The views of a scene show one set of named points, each view turned or mirrored, shifted and resized as a whole, with a little noise and some points left out.

Scene 1
View 1
k277: [ -8   2 -24  25  -7   5 -13   5   4  11  -4   5  -9  21]
k290: [-18  -5 -56  29 -11 -16 -17  15 -13  -8  -1 -12  19  13]
k900: [ -4   3 -34  22  -4 -12 -14   5 -15  -5   3 -12   8  10]
k697: [ -6   2 -36  24  -9  -5 -14   6  -3  -1  -1  -7   6  13]
k318: [  6   7  -4  12   8  -8 -17   9 -17  -1   2  -6 -16  11]
k247: [  2   5 -22  14   1 -13 -21  15 -15 -10   1 -12  -3  10]
k529: [ 11  11  -9  15   0  -5 -13  -2 -12  -1   3  -8  -5   6]
k926: [  4   4 -36  17 -13  -9 -23  11   0 -15  -1 -13   9   4]
k472: [ 22  12 -10  11  -6  -4 -15  -7 -10 -12   7 -14   5  -3]
k496: [ 27  18  -3  11  -8   2 -10 -19  -8  -5  10 -12   6  -5]
k793: [  9  12 -28  21  -7  -9  -3 -20 -25  -7  17 -19  29  -3]
k559: [ 10  13  -7  16  -3   4  -4 -23 -12   9  10  -2   1   5]
View 2
k277: [  1  -6   0  -3  15   3  -4   2   6  -1 -15  18   1   8]
k697: [  1  -1  -3  -7  11   4  -3   0   1   0 -14  11  -1  17]
k472: [ -2  12  -1 -15   5   2   4  -4   6  -1   3   7  11  12]
k559: [-2  2  0 -6  3  7 -5 -1  6  4  2  2 13  1]
k529: [-2  3  0 -8  7  3 -1 -5  7 -2 -1 11 11  5]
k247: [  0   2  -2 -11  12  -2   4  -7   6  -6  -7  17   5  14]
k290: [  2  -5  -8  -8  13   3  -4  -6  -4  -5 -21  10  -9  27]
k926: [  2   7  -3 -12  11   1   4   0   2  -2 -11  12   2  22]
k496: [ -2  13   0 -13   1   5   2  -3   6   3   7   3  16   8]
k900: [  0  -1  -4  -9  11   2  -3  -7   1  -4 -10  10  -1  19]
k793: [ -4   6  -9 -11  -1   6  -6 -10  -3  -1   0  -6   5  18]
View 3
k529: [ 11  11  -1  -4   1   9   0 -16 -14   1  -5  23   0   9]
k496: [  1  27  13  -3  -9  -2  11 -17  -7   9  -6  34  -8  18]
k559: [  6   8  10  -9   8  -5  13 -14 -10   8 -11  24   1  16]
k926: [ 21   8 -15  -1 -21   5 -19  -2  -1 -12  -8  10 -21  13]
k697: [ 21  -5 -13  -6  -4  -2 -15  -1  -2  -8 -13   3 -11  11]
k793: [-16  30  -8  -6  -1 -28   5   4   2   8  -7  31 -25  18]
k318: [ 16   8  -8  -3   0  23  -6 -21 -19  -4   0  21   7   3]
k290: [ 18  -7 -36  -3  -4  -9 -29  15   3 -16 -10  -4 -23   8]
k247: [ 15  10 -21   0  -7  17 -16  -9 -10  -8  -1  16  -7   1]
k277: [ 29 -14 -12  -7   4   9 -10  -8 -10  -8 -13  -1   2   7]
k472: [  4  25   1   0 -14   6  -3 -15  -6   1  -5  31 -11  12]
View 4
k900: [ -4   2   0   6   8 -17   5  -2 -11   2   4   9   9  -2]
k697: [ -8  -1  -9   5   6 -19   5  -3 -14  -3   7   8   1   1]
k318: [ -2  13  -3   6   7  -8  15   3  -5 -12  -5  -8  10 -14]
k247: [ -7  14   1   8   8 -14   5   1 -10  -5  -1  -1   7  -6]
k277: [ -4  -1 -11   5  14 -13  17  -3 -12 -10  10   3  -3  -2]
k559: [  4  -6 -19   4  -9 -15  13   1  -4  -8  -8  -2  19 -13]
k529: [ -3   5  -9   6   0 -13  10   3  -6  -8  -6  -5  12 -11]
k793: [  0  -7  -4   5 -12 -25  -4  -3  -6   9  -6  14  25  -6]
k496: [ -3   5 -15   4 -20 -20   2   5  -4  -5 -16  -7  19 -13]
k290: [ -7  -3   4   7  15 -23   0  -6 -15   7  14  21   0   8]
k926: [-13  11  -3   6   3 -25  -3   0 -14  -2   1   5   0   1]
k472: [ -6  10  -7   6 -11 -20   1   5  -7  -5 -11  -6  16 -11]
View 5
k529: [ -7   8  15  -1  -9   5  -7  -2  -9  18 -11  19  -5  21]
k290: [ 13  10   0 -13  -5 -18  19  12  16  10 -11 -10  12   5]
k277: [ -3   8  18 -23  -2  -5   0  -4   0   6  -1  -2   4  19]
k318: [  3   6  15  -7 -14   6  -6 -10 -10  18  -4  18  -3  33]
k697: [ -2  12  13 -14  -6  -8   5   8   5   8 -10   3   4  10]
k900: [  3   6   6  -5  -6  -6   9   5   5  15 -11   4   3  16]
k926: [  6  18   6 -12 -17  -8  11  13   6  10 -13  16   4  10]
k793: [-11   4   1  24  -2  -2  10  16   2  28 -27   9  -5   3]
k247: [ 11  11   8  -7 -17  -2   3   0  -1  17  -7  14   2  24]
k496: [-18  10  15  14 -13   9  -8   8 -11  21 -22  34 -13  13]
k472: [ -7  11  10   7 -17   6  -1   9  -7  21 -18  30  -7  15]
View 6
k277: [-11 -12  -4  -3   4   7   0   7   1  -1  -3  -3   1  -3]
k900: [ -1  -9  10  -2 -10   4   2   5   0  -1   2  -6   0   2]
k496: [  5  10   5 -17 -18 -12 -25 -12  -8  19  13 -13   2   3]
k793: [ 10  -3  17  -8 -19   2  -2 -14  -9   7  16 -10  -2   6]
k529: [ -4  -1   0 -11  -7  -7 -14   3  -2   6   2  -8   6   0]
k247: [-5 -9  7 -1 -9 -3 -8 19 10 -3 -8 -3  7  1]
k472: [  2   5   9 -10 -17  -7 -18   1   0  14   5  -6   2   4]
k290: [  0 -16  15   6 -11  17  15   6   3  -6   2   0  -4   3]
k318: [ -7  -6  -2 -11  -6 -13 -14   9   4   1  -4 -10   9  -1]
k559: [ -3   1  -3 -15  -4  -4 -14 -12  -9  11  10 -12   2  -1]
k697: [-5 -7  5  0 -5 10  1  3  1  3  2 -1 -3  2]
k926: [ -1  -2  12   2 -15   9  -5  10   8   6   0   3  -2   4]

Which points are out of place in each view (at most two, in the order of its rows)? Write - if all are in place.
view 1 => k277
view 2 => -
view 3 => k793
view 4 => -
view 5 => -
view 6 => k496, k247
